The views of a scene show one set of named points, each view turned or mirrored, and shifted as a whole, with a little noise and some points left out.

Scene 1
View 1
(71): [ 20 -16  41   4  -1   2  17  31 -20   9  -9 -18  -7  -7   9 -29 -18  34
  16 -24  -4]
(123): [ 19  -9  48  -1  -7   0   5  19 -34  26 -18 -44  -2  -5  27 -32  -5  11
   8 -31  -5]
(222): [ 12  30   9  18  26  20 -27 -12  32   6  23   0  14 -21  11  19  15  26
 -53  -2   8]
(133): [ 16 -22  52   3  -1   5   3  26 -27  11 -10 -36   3  -5  18 -32  -4  16
  13 -39  -4]
(127): [ 21  -2  25   9  12   8   6  19   0   7   2  -5  -2 -11   6 -12  -9  36
  -7 -13   0]
(91): [ 31  29   9   0  -3  -5  19   5 -15  43 -19 -15 -17 -11  22 -12 -16  36
 -14  14  -3]
(175): [ 15   6  25  11  21  18 -24  -2  11  11  11 -15  12 -15  21   1  16  10
 -39 -16   1]
(108): [  5  20  41   3 -11   0 -10   8 -22  22  -6 -51  11 -12  26 -15   2  16
  -2 -26   1]
(77): [ 10 -10  48   6  -1   7  -8  19 -17   6   0 -36  10 -10  16 -22  -1  16
   4 -37  -2]
(205): [ 14  21  20  11   9   7   0  11  10   2  11  -5   3 -17   2   0 -11  47
 -10  -5   4]
(158): [ 13 -16  65  -5 -23  -7  14  36 -53  18 -23 -60   0  -2  24 -47 -18  20
  42 -46  -6]
(136): [ 33 -34  33   4   9   1  35  44 -18   7 -12   3 -18  -4  -3 -35 -29  45
  22 -15  -6]
(109): [  8  19  20  16  14  12  -8   9  18  -7  20  -1  10 -18  -2   5  -7  46
 -14  -8   7]
View 2
(123): [ 18 -40 -20   5  14  22  56  -5  14  21 -13  28 -11  22  43 -21 -11  -5
  21  -4 -30]
(109): [ -4 -20   9  14 -14  32 -20  -7  20 -21  -1  19  18  11  -9  -6 -11   6
   7 -12   0]
(133): [ 10 -32 -19   4  19  20  55 -12  16  22  -4  21 -16   7  26 -19 -16  -3
  18  -8 -28]
(158): [ 31 -45 -22 -17  32  17  76  -7  17  53  -7   6 -23  17  47 -14  -7  -8
   6  -5 -34]
(108): [ 14 -43 -12   9   1  22  31   9  25   5 -13  39  -6  19  37  -5 -19   1
  14  -3 -20]
(77): [  7 -32 -15   5  10  20  40  -2  25  11  -4  28 -12   3  23  -9 -21   1
  16  -7 -20]
(175): [-11 -25  -8  33 -15  28   5   3  21 -34 -10  56   2   8  11 -12 -29   7
  29  -6 -13]
(127): [  2 -22  -5  14  -3  31  11 -17   7  -6  -5  17   9  17   5 -23  -5  -1
  18 -10 -15]
(91): [ 22 -41  -4  20 -18  40   7 -12  -5  -7 -21  25  25  65  38 -32  10 -10
  20  -4 -28]
(136): [ 14 -13 -11  -1  22  32  44 -45 -11  30   2 -22   5  21   0 -46  16 -11
  17 -16 -27]
(205): [  4 -26   6  12 -13  33 -12 -10  14 -15  -5  17  18  22   1 -11  -6   2
   9 -12  -6]
View 3
(77): [-14 -19 -14  10   8   9  19   3 -10 -33  47   6   3  -8  17  -9  14  13
  22  27   2]
(175): [-25 -10  13  -3  12   8 -19   3 -29 -10  27 -17  33 -18   5 -18  -9  10
  31  21 -21]
(71): [  7  -6 -21  -2  -4   9  27  17   0 -34  36   3 -11   3  17  14  19  12
   0  32   0]
(108): [-25 -14  -6  14   7  11   6   1 -16 -42  44  -3   0  -9  11 -16   8  34
  16  24   1]
(222): [-41   1  23  -8   4  10 -30  -3 -36  10  -4 -34  28 -19  -5 -22 -24   2
  28  15 -35]
(127): [ -5  -1  -5  -8  -4  10   9  12 -11 -12  15 -13   2  -3   9   7   4   4
   7  28 -14]
(91): [ -6  16   3  -9  -8  13 -18  28 -17 -34  17 -26 -13   5  -1  12  -4  55
 -23  27 -13]
(123): [ -2 -13 -16   9   8   7  14  16  -7 -51  61   5  -3  -5  17   0  21  39
   6  30   7]
(205): [-25   4   2  -8  -9  11   7   4 -15  -6  -4 -21  -6  -2   4  -2  -7   5
   7  23 -17]
(158): [  0 -20 -36  21   3   9  46  11   7 -68  71  24 -26   2  25   3  35  38
   1  33  23]
(109): [-25   2   3 -12  -9  11   6   0 -16   8 -11 -23   6  -5   3  -3 -10 -13
  17  22 -24]
View 4
(127): [ -2  14  21 -15 -24 -10   2 -13  13  17   3  -9  22  -9  23 -12 -11  -6
  -1  -4  21]
(136): [ -7  17  35 -21 -29  36  -7  -9  21   3   2 -16  30 -39   6  -7  12 -34
  -9  -7  16]
(77): [ -1  20   4 -13 -18 -15 -10 -40  10  -8   4   8   7 -14   6 -32  -4   2
  -8 -24   7]
(175): [ 12   9   9 -20 -15 -55   7 -18   1  19  -2  -9  20   4  26 -23 -32  30
   4 -14  20]
(222): [ 10   7  13 -15 -16 -68  16  -3   3  47   0  -7  19  21  50 -11 -46  30
  11   5  30]
(71): [ -8  17  18  -9 -26  15  -8 -30  13  -3   7  -5  19 -24   6 -18   7 -20
  -8 -11  13]
(123): [ -4  14   2  -2 -22  -3  -8 -53   1 -23   3 -14  22 -16  -9 -34  10  -4
  -9 -20   8]
(158): [-14  23  -2   5 -25  27 -18 -70   8 -38   8   4   9 -26 -18 -41  30 -25
 -19 -27  -2]
(205): [ -7  13  19  -3 -25 -19   7 -14  12  34   9  -1  18   5  42  -9 -17  -6
   4   7  24]
(108): [ -5  16  -5   3 -21 -25  -2 -52   0  -7   5  -3  13   2   8 -34  -5   8
  -4 -17  13]
(133): [ -2  19   8 -16 -20   2 -12 -42  11 -18   2   2  12 -24  -8 -33   5  -6
 -12 -27   7]
(109): [ -4  15  19 -10 -23 -26   6  -6  15  41   7  10   8   7  47  -8 -25  -2
   6   5  23]
View 5
(136): [-16   2 -24  30  -9  23 -51  -7   8   5  26  -6 -18  34  20  -7  47 -12
 -27  13  -7]
(77): [-47   5 -11   8   3  16  -1  10 -21  22  11   1 -18  34   5   2   9   0
  -3   4  15]
(133): [-51   8 -16  11  -5  24  -9  12 -18  25  25  -3 -16  40  10  -8  21  -2
  -9   5   6]
(158): [-72  24 -26  11 -21  45  -9  11 -13  51  48 -31   0  38  10 -11  26  -1
 -11  17   5]
(123): [-54  14 -17   3 -14  19  -5  13 -16  24  36 -16 -16  33  -3 -12  15   1
  -8  -6   7]
(91): [ -6  16 -25   3  -9 -18 -18 -12  12 -14  31 -36 -16  -2 -29   8  -2   4
  -6 -22   9]
(127): [-10  -3 -15  18   9   0 -21  -6  -3  -5   6   2 -24  22   4   7  14  -4
  -9   1  10]
(109): [  6  -8 -11  17  25  -9 -11 -14  -2  -9 -20  10 -21  10   2  26  -2  -5
   0   8  23]
(222): [  8 -16   0   3  32 -39   8  -5 -15 -29 -27  21 -40   6 -15  26 -20   3
  10 -21  28]
(71): [-31   7 -20  20  -5  23 -26  -2  -3  16  23 -10 -14  31  10  -2  28  -7
 -15  10   3]
(108): [-46  10 -13   0   2   7   8   8 -20  18  18 -12 -16  24  -8   5  -4   2
   2  -6  19]

In a view up to two points have been moved. Name them for each view, in the order of its rows, or write none.
view 1: (108)
view 2: (136)
view 3: (109)
view 4: none
view 5: (91)

Scene 2
View 1
(130): [ 14   7  16 -27  14  10  -6  -6 -18 -16   8   5   2  10  16 -34  21  -9
  -9  15  33]
(166): [-25   1  -9 -26 -51 -18  10   8 -21  -3 -35  26  19  33   5   2   6 -19
 -25  -6  54]
(92): [ 23  -1  16 -11   1  -4   2  -1 -12   6  22   2  23  19  15 -23  23   7
 -32   4  13]
(186): [ 50   2  30  -1  36  16  -2   4  -1   4  39 -10   4   2  23 -47  34  10
 -27   5  12]
(165): [ 48   1  29 -19  45  12  -5 -17 -15  -8  41 -11  23   9  16 -50  36  10
 -16  26   6]
(76): [ 23  -9  10 -36  12 -15   5 -34 -33  -8  21  -3  63  31   1 -26  30  11
 -18  37  10]
(181): [  8   3   7 -25  -2   2   2   1 -18 -10 -10   9  10  18  12 -24  20 -13
 -16   7  44]
(75): [ 38   3  29  -6  24  10  -6  -2  -4   4  46  -6  11   6  22 -36  27  14
 -28   8   1]
(19): [ 10  16  27 -41  29  15 -22 -25 -23 -30  36   4   0   7  15 -38  16  -4
   2  36   8]
(81): [ 21   7  30 -24  21   5 -14 -20 -15 -10  48  -1  16  11  16 -31  21  10
 -18  23  -7]
(252): [  6   2   5 -51  11  -3  -2 -27 -37 -31  -8   8  32  26   1 -31  23 -15
   5  39  41]
(163): [ 28  -1  15 -16  12   2   5  -1 -12  -1   9   1  17  16  14 -32  29  -1
 -22   9  31]
(176): [ -2  -3   2 -29 -21 -16   6 -11 -24  -3  -5  11  37  31   5 -10  16  -4
 -23  13  30]
(85): [ 42 -16   3 -16  12 -10  22  -5 -22   5  -9  -4  52  30   6 -34  40   2
 -27  13  43]
(223): [ 32   7  26 -10  24  17  -7   3  -4  -6  28  -2  -9   2  22 -41  25   0
 -18   6  20]
(149): [ 10   9  16 -26   5   8  -5  -2 -16 -12   6   7  -1  14  15 -29  17 -11
 -13  11  34]
(98): [  2   0  -3 -14 -26  -4  15  18 -13   1 -35  17   8  24  12 -16  19 -19
 -26 -13  63]
View 2
(149): [-15 -15 -13  -4  -1   5  23   3   8 -17 -21  19 -16 -18  18  -7 -17 -25
   3   0 -45]
(176): [-34   5 -20 -15  21 -18  29 -10   5 -19 -17  11 -15 -13  -5  -4  -1 -16
  -8 -33 -22]
(92): [-20   1 -15 -20  16   6  36   8  26 -13  -6   1   4  -2  14 -20  -2 -31
   1  -8 -39]
(166): [-54  15 -22   4  15 -39   7 -27 -11 -39 -35  19 -17 -14  11  -2 -11  13
 -11 -50 -36]
(85): [-26  12 -38 -38  24   6  41 -15  24 -13  17   5  -1 -10  -5   4 -35 -24
  14 -17 -23]
(165): [  8 -20 -12 -32   6  34  51  24  33   5   7   5  -6 -13   4 -11 -14 -56
  11  23 -31]
(130): [-10 -16 -12 -10  -1   9  27   4  10 -15 -18  21 -18 -22  13  -5 -22 -28
   5   4 -40]
(98): [-43  13 -29  -4   9 -18   9 -25   1 -38 -21  19  -5  -9  25  -2 -35   9
   6 -30 -50]
(186): [  1 -12 -12 -25   4  34  42  23  38  -5   4   0  12   0  29 -23 -19 -46
  17  25 -54]
(81): [  1 -21  -1 -18   8  18  44  28  27   2 -12   6  -9 -12   5 -19  12 -53
  -4  13 -31]
(75): [ -3 -11  -7 -22   8  26  44  25  35  -3  -3   0   6  -1  21 -26  -1 -48
   7  18 -46]
(181): [-24  -4 -19  -8   4  -4  20  -8   6 -22 -17  20 -15 -17  13  -1 -25 -15
   3 -12 -39]
(163): [-21  -1 -21 -18  11   7  30  -2  19 -16  -6  10  -3  -9  16  -9 -24 -24
   9  -6 -42]
(223): [ -2 -16 -10 -13  -2  24  31  17  25 -11 -11  12  -2  -8  31 -17 -19 -37
  11  20 -55]
(19): [ 10 -37   2  -7  -8  16  36  25  10   0 -24  22 -32 -31   2  -5   0 -52
  -3  20 -29]
(252): [ -9 -20 -19 -15   4   0  34  -3   0  -9 -11  26 -38 -39 -17  15 -25 -33
   2  -6 -14]
View 3
(181): [-39 -11   1  -4   7 -11   8  -2   9  15  34  -3   2  -5   4   2  -3 -16
  23 -14  -3]
(252): [-42 -25  -2   7  14 -36  20   7  -2  21   9 -29  11   0   2  -6 -17  11
  45  -7  -3]
(92): [-14   0  15  -6  -6  -4  12   1 -12  -3  19  10   5   6  -2 -15  -3 -19
   5   5 -16]
(130): [-36 -15   7   2  -7 -29   3   4  11  11  15  -2  10   0  12  -2  -3  -7
  18  -3   2]
(76): [-13 -10   8   4  15 -19  35   9 -36   5  -2 -22   9  12 -16 -25 -25   6
  34  10 -24]
(98): [-44  -4  -7 -13  21   9  12 -12  18  20  66   3  -9  -9  -3  12   3 -34
  18 -31  -3]
(85): [ -8   1  16  10  29 -19  46  -2 -20  14  29 -17  -2  23 -26  -5  -6 -26
   6 -14 -26]
(165): [ -8  -9  32  19 -19 -51  14  12 -12  -2 -18  -3  19  21   7 -17  -2  -3
  -1  15 -11]
(176): [-32  -9  -6 -13  18  12  20  -1 -12   9  34  -6  -1  -6  -8 -13 -17 -11
  36  -6 -15]
(19): [-37 -23   9   6 -24 -42  -5  15   4   5 -18  -8  23  -3  22 -16 -12  17
  31  16   5]
(81): [-16 -10  19   2 -24 -24   3  13 -14  -9 -14   6  18   5  12 -25  -9   3
  14  23  -8]
View 4
(85): [  8   2   0   7  -9   2 -23  23  -8   1   2  47   5  27 -12   1 -16  -2
  12  15 -10]
(166): [ -5  -6 -50  15 -10 -14  18  -4 -18 -14   3   9 -20  10  -5 -21  33 -14
 -30 -20 -46]
(76): [-14  12  23  -1   1   4 -33 -16   3  -7  -7  32  17  31   7   9 -30 -37
  -2   4  -4]
(186): [ -6   9  -9 -31 -14   3 -12   9  16  22 -20  30  20  12  10  11 -45  26
  49 -25  30]
(81): [-23  16   4 -28  -5   2 -17 -24  17   7 -21  18  20  16  23  12 -42 -10
  24 -32  21]
(165): [-11  17  17 -33 -10  10 -30   0  16   8 -14  34  22  14  10  21 -53  -3
  40 -20  24]
(19): [-23  23   9 -46 -12   5 -20 -18  19 -11 -13  10   6  -8  16  18 -40 -26
  24 -54   3]
(130): [ -8  10 -11 -28 -16   0  -8   5   7  -7  -6  19  -1  -3   2   6 -19  -8
  19 -37  -9]
(75): [-15   9  -7 -27 -10   2 -12  -8  15  19 -22  25  21  18  16   8 -41  13
  38 -24  31]
(252): [ -8  18  14 -22 -12   4 -26   3   2 -23   5  24  -6  -2  -2  12 -20 -40
   3 -27 -28]
(149): [ -9   9 -19 -24 -15  -2  -3   2   4  -4  -7  15  -4  -3   4   3 -14  -5
  14 -39 -10]
(92): [-11   2 -16  -8  -7  -3  -6  -9   3  11 -15  25  13  24  10  -1 -19   4
  15 -12  10]
(176): [-10   1 -15   7  -4  -5  -3 -11  -7  -8  -4  20  -1  20   2  -7   2 -21
 -14 -10 -22]
(163): [ -3   5 -13 -14 -13  -1 -10   9   3   4  -7  28   5  11   1   2 -19   4
  20 -19  -1]
(98): [  7  -4 -48   4 -19 -11  12  22 -15  -5   2  20 -19   5 -12 -15  20   8
  -2 -20 -33]
(181): [ -3   6 -23 -13 -16  -4  -2   8  -2  -7  -2  20  -9   2  -3  -1  -5  -5
   5 -28 -20]
(223): [ -6  10 -13 -33 -17   2  -9   8  11   8 -13  23   6  -1   5   9 -32  12
  36 -38  10]
View 5
(98): [ 44 -17  -1   3 -66 -55 -16  21   6 -25  -4  13 -17  -4 -15  -4 -11   8
  -5  -9 -38]
(165): [-11  44  27  34 -11  14 -24  16  -6 -16   7  26 -28  33  16 -54 -16 -14
  -8  20  -3]
(81): [ -3  24  37  38 -15  14 -14  13  -9 -25  15  19 -20  28   2 -33  -9  -1
   1  19  -2]
(163): [ 13  14  16  19 -35 -15 -19  16  -1 -20   2  19 -21  19   2 -33 -12  -3
  -7   7 -19]
(85): [ 13   2  -8  -3 -26 -24 -13  11  -1  -8 -16  16 -27  24  12 -46 -18  -9
 -38  -6 -27]
(166): [ 51 -42   6   0 -52 -57   3  17  -2 -28   2  -1 -17 -11 -30  21  -5  13
 -12  -7 -26]
(252): [ 12  23   3  13 -13 -29  -8  31 -12  -8  14  15 -53  -1 -13  -8 -19 -24
 -22  25   0]
(181): [ 27   6  10  15 -43 -34 -16  23  -2 -22   6  16 -26   3 -12 -10 -12  -4
  -4   8 -20]
(186): [ -3  38  31  38 -37  11 -34  13   3 -25   1  31 -11  37  19 -59 -12   0
   9   9 -19]
(75): [ -5  27  38  39 -26  16 -23   9  -3 -26   6  24  -9  37  12 -49  -7   2
   5  11 -12]
(149): [ 19  18  21  27 -41 -22 -20  25  -2 -24  13  19 -26   6 -11 -13 -13  -4
   6  14 -14]
(92): [ 12  -1  26  23 -28  -3 -11   6  -3 -25   2  14 -10  27   3 -31  -6   8
  -9   2 -16]
(19): [ -2  44  34  43 -12   0 -16  28 -12 -22  29  20 -41   9 -12 -13 -15 -17
   7  37  10]
(223): [  6  35  30  37 -43  -1 -32  21   1 -27   9  28 -15  22   4 -38 -12  -3
  15  14 -17]
(76): [ -1   3  12  11  12  -1   7   7 -16  -8   4   6 -39  24   0 -29 -13 -12
 -42  15   3]
(130): [ 14  26  19  28 -36 -21 -22  26  -4 -21  11  22 -30   7  -7 -17 -13 -10
   3  19 -13]
(176): [ 26 -20  12   7 -23 -27   5  11  -8 -20   4   4 -25   8 -16  -4  -8   4
 -23   3 -14]

In a view up to two points have been moved. Name them for each view, in the order of its rows, or write none.
view 1: (252)
view 2: (163)
view 3: (85)
view 4: (223)
view 5: (81)

Scene 3
View 1
(232): [ 17   3   4   3   1  -9  -1  -4  -7 -15   4 -10  -7  -7   2  -4  30  10
   9 -12  21]
(238): [-23   7  12  10  39 -16  13  -6  27 -34  15  18  13 -30  11  12   7   5
  -3   4  24]
(13): [-29  18  21  13  18 -25   1 -24  19 -39  11  16  23 -31   3  -2   1  18
   3  11  33]
(113): [  5 -10  -2  -8  49 -22 -24 -39  22 -27   4  -8 -25 -13 -25  14  31  16
   8 -13  16]
(217): [ -7   6   6   0  38 -12   1 -17  22 -33   9  11  -4 -18  -2  11  22  10
   5  -2  18]
(203): [ 29 -19 -10  -5  35 -15 -14 -12   4  -8   3 -20 -32  -5 -13  13  39   4
   5 -23  14]
(243): [  1   2   6   8  21 -15   5  -2   9 -20   9   0   0 -19   7   4  19   6
   1  -7  22]
(14): [-11  10  14  11  10 -18   4 -11   7 -27  10   4  13 -23   8  -2  11  12
   3   0  28]
(124): [-13  20  11  -5  36  -4   4 -23  25 -46  10  22   1 -13  -1   8  26  15
  11   6  15]
(66): [  6   9   5  -7  25  -7  -8 -23  12 -32   3   2 -13  -6 -10   4  35  15
  13  -6  16]
(159): [  6 -21  -6  -5  66 -25 -19 -28  30 -21   7  -9 -30 -18 -20  24  29   6
   1 -17  15]
(195): [ 48  26  -2 -19 -16  31   9  12 -24 -21  -3  -3 -23  29   8  -7  69  10
  29 -14   1]
(21): [-14   1  11   5  37 -27 -13 -34  23 -33   8   2  -1 -23 -13   7  14  17
   4  -1  25]
(201): [  2  -7  -3 -14  68 -14 -19 -40  35 -36   6   4 -31 -10 -25  23  37  12
  10 -10  10]
(183): [ 29  28   5  -9 -15  21  14  10 -17 -24   1   4  -7  14  13  -8  51  12
  23  -7  10]
(231): [  7  -5  -2  -4  47 -11  -4 -14  21 -26   7   1 -19 -12  -7  15  33   7
   5 -10  14]
View 2
(13): [  8   7 -11 -25  18 -21   5  -2 -33 -10  -5   7 -47  -4 -14   2 -16  -5
  -1 -44  -4]
(201): [ 14   8   7  15  24 -19   4  -6   9  10  -2 -11  10 -12  18  19 -19 -36
  11  14 -15]
(14): [  0   2 -15  -1   6 -13   4   3 -26   1  -4   4 -45  12  -9   4  -4   3
   4 -34   0]
(124): [  8  12 -23  -6  20 -19  10  11 -15   0 -10   4 -18  -2  -2  10 -16 -14
   7 -18 -13]
(66): [  9   9 -16  13   3  -7   8   3  -4   7   2   1  -5  10  -1  11 -11  -9
  16 -10 -12]
(243): [ -3   0 -15  14   8 -13   2   6 -18   7  -9  -2 -40  15   0   7   2  -4
   5 -16   2]
(231): [  3   4  -8  21  17 -15   3   4   0  12  -8  -8 -12   4  12  16  -6 -21
   8   4  -6]
(232): [ -3   1 -20  29 -12   2   4   7 -10  10   6   2 -25  30  -6   7   5  10
  16 -16  -2]
(21): [ 11   4   9  -5  17 -17   2 -11 -14  -1   3  -1 -24  -6  -1   6 -16 -18
   4 -21  -5]
(183): [ -7  10 -59  31 -18   6  16  30 -11  12  -6  12 -15  41 -12  11   8  19
  25 -16 -10]
(217): [  4   4 -10   1  21 -18   3   4 -15   3 -10  -2 -31   0   3  10 -10 -15
   2 -14  -5]
(238): [ -3   4 -17 -10  29 -28   5  11 -27  -1 -23  -2 -50  -3   2   9  -9 -15
  -5 -23  -1]
(195): [ -3  16 -69  51 -32  17  20  35   4  19   2  12  14  53 -11  15   9  23
  37  -2 -17]
View 3
(232): [ 18 -13   9  -4 -17  -1 -11 -11 -24 -17 -22  39   0  10  14 -14 -18  15
   5  14  21]
(113): [-21 -43  23  -3 -13  23 -12  -7 -31 -12  -7  -5  10  15   9  12 -35  10
   3  14   2]
(195): [ 64 -32 -17   1 -52 -17  -1   3 -44   5 -34  55 -19  17 -17 -11  -4  10
  -9  -2  39]
(238): [-13   5   7  22  11  16  19 -24  -5 -11 -22   9  18  14  48   1  -1   9
  27  -3 -11]
(21): [-21 -18  19   8   5  24   2 -17 -17 -15 -13   7  15  19  27  -2 -27  15
  12   8 -13]
(159): [-28 -43  24  -6 -13  21 -14  -6 -28 -13  -5 -19  10   3  15  28 -27   3
   7  18  11]
(183): [ 47 -11 -10   7 -31 -13   4  -8 -30  -2 -33  52  -9  14   6 -14   0  11
   2  -2  27]
(66): [  4 -30   7   5 -16  14   0  -9 -28  -6 -19  17   4  20   9   0 -23  11
   4   2   3]
(203): [  1 -37  20 -15 -27   5 -25  -2 -33 -17 -12   9  -1  -1   5  12 -23   6
   0  23  32]
(243): [  2  -5  12   4  -4   6  -2 -16 -15 -17 -21  22   9   6  30  -2  -9   9
  16  11  12]
(13): [-12   6  12  20  19  23  16 -26  -5 -17 -22  25  18  26  42 -20 -16  19
  21   1 -25]
(217): [ -7 -18   8  12  -5  17   8 -13 -17  -7 -18   6  10  15  26   7 -12   8
  14   2  -1]
(231): [ -7 -30  12   4 -16  14  -2  -7 -26  -8 -14  -1   7   8  17  18 -14   3
  10   9  11]
(14): [  2   3  10  10   5  10   4 -21 -10 -18 -24  31  11  15  35 -17 -12  15
  18   8  -2]
(201): [-24 -53  16   5 -18  28  -3  -3 -33  -2  -7 -20  10  15   8  30 -28   3
   5   4  -3]
View 4
(113): [-18  32 -10 -14  41 -25   8   1   9 -11  -6 -22  21   2  18 -17 -20  -5
 -36 -28   9]
(203): [-13  22 -25  11  45 -24  16   7   9 -28 -13 -37  35  22  12 -28 -20  -3
 -16 -15 -10]
(159): [-19  35 -11 -14  49 -35   8   6  13 -11   0 -25  20   0  11 -17 -24  -7
 -30 -23  23]
(14): [ 16  18 -20 -11   8  26  30   4  10   0  14 -37   2   6   1 -12 -40  18
 -17 -32   1]
(232): [ 10  16 -27   7  16  16  25   5   6 -19  -5 -38  24  22  10 -20 -26  11
 -12 -22 -24]
(231): [ -6  34 -16  -8  28 -18  14  13  10 -10  -4 -23  20   5   6 -10 -24   1
 -15  -8   8]
(238): [ 13  31 -15 -21  10   9  27  15  14   9  22 -29  -6  -7 -11  -1 -46  14
 -10 -17  25]
(21): [ -2  28  -9 -22  24   1  17   0   9   2  10 -26   4  -5  11 -10 -30   6
 -34 -38  16]
(66): [ -2  31 -15 -11  15   1  14   6   6 -10  -9 -19  19   6  16  -8 -19   5
 -24 -19 -11]
(183): [ 19  19 -31  12 -10  30  25  15   3 -20 -18 -26  28  27   9  -7 -20  19
   5   2 -48]
(13): [ 17  23 -11 -28   2  31  28   1  10  15  22 -27 -12  -8   3  -2 -42  19
 -28 -42  15]
(195): [ 10  21 -33  21 -11  22  17  16  -3 -32 -40 -19  47  36  22  -8  -5  12
   6  13 -71]
(201): [-22  44  -7 -22  37 -37   0   9   9  -6 -11 -10  22  -5  17  -7 -15  -9
 -32 -13  16]
(124): [  4  39 -11 -25   0   8  15  12   7   6   1 -11   5  -8   8   5 -28  10
 -21 -12   6]
View 5
(21): [  6  -8 -12 -31  23  -8  24  27  -2   6 -11   9  -7  30  14  -4 -14 -18
 -14  -9   5]
(201): [  2  -1  -4 -47  20 -32   4  21 -18  32  -6  12  13  21  -7  -2 -40 -38
 -16 -22  22]
(243): [ 13  -7  -4 -11  16  -6  28  16   6  -1  -2   9   8  14  -9   0  12  -4
 -16 -14  14]
(14): [ 15  -8  -6 -12  20   5  33  17   3  -5  -7   7  -2  17   4  -3  18  -3
 -18 -10   9]
(113): [ -3  -8  -2 -43  14 -32  10  22  -3  16  -6  16  14  27  -3   8 -33 -28
  -9 -17  11]
(159): [  3  -3 -15 -35  21 -40  11  25  -3  22   1  14  16  25 -18   2 -42 -24
  -5 -25  17]
(124): [ 15  -3   1 -30  23   6  17  14 -21  17 -12   4  -3  11  11 -14   4 -27
 -30 -10  19]
(232): [  3 -17  17 -19   3 -12  22   5  13  -9  -5  16  22  10  -9  17  23  -5
 -13 -11  13]
(183): [  7 -14  40 -15  -3   0  17 -14   3  -4  -8  15  31 -12 -15  15  52 -10
 -27 -10  26]
(231): [  8  -3  -3 -27  18 -21  14  15  -6  18   0  12  15  12 -16   0 -13 -22
 -16 -21  21]
(195): [ -3 -18  64 -26 -16 -13   3 -28   0   2 -10  20  49 -22 -24  27  54 -20
 -28 -13  34]
(203): [ -4 -10   8 -27   5 -43  13  10  12   7   2  21  34  13 -28  21 -15 -15
  -1 -22  18]
(13): [ 17  -8 -15 -19  27  20  36  26  -3  -5 -15   3 -21  27  28 -13  13  -9
 -23  -1   1]
(66): [  2  -9  13 -34  10 -13  13   9  -4  10 -10  13  13  14   1   6   2 -23
 -20 -12  17]
(238): [ 24   1 -23  -7  33   9  34  25  -9   8  -3   2 -11  15   2 -21   8  -7
 -24 -13  14]
(217): [ 13  -3  -7 -23  22  -5  22  18  -9  12  -6   8   3  15   0  -8  -1 -18
 -21 -15  17]

In a view up to two points have been moved. Name them for each view, in the order of its rows, or write none.
view 1: (183)
view 2: (124), (217)
view 3: (238)
view 4: (159)
view 5: (14)
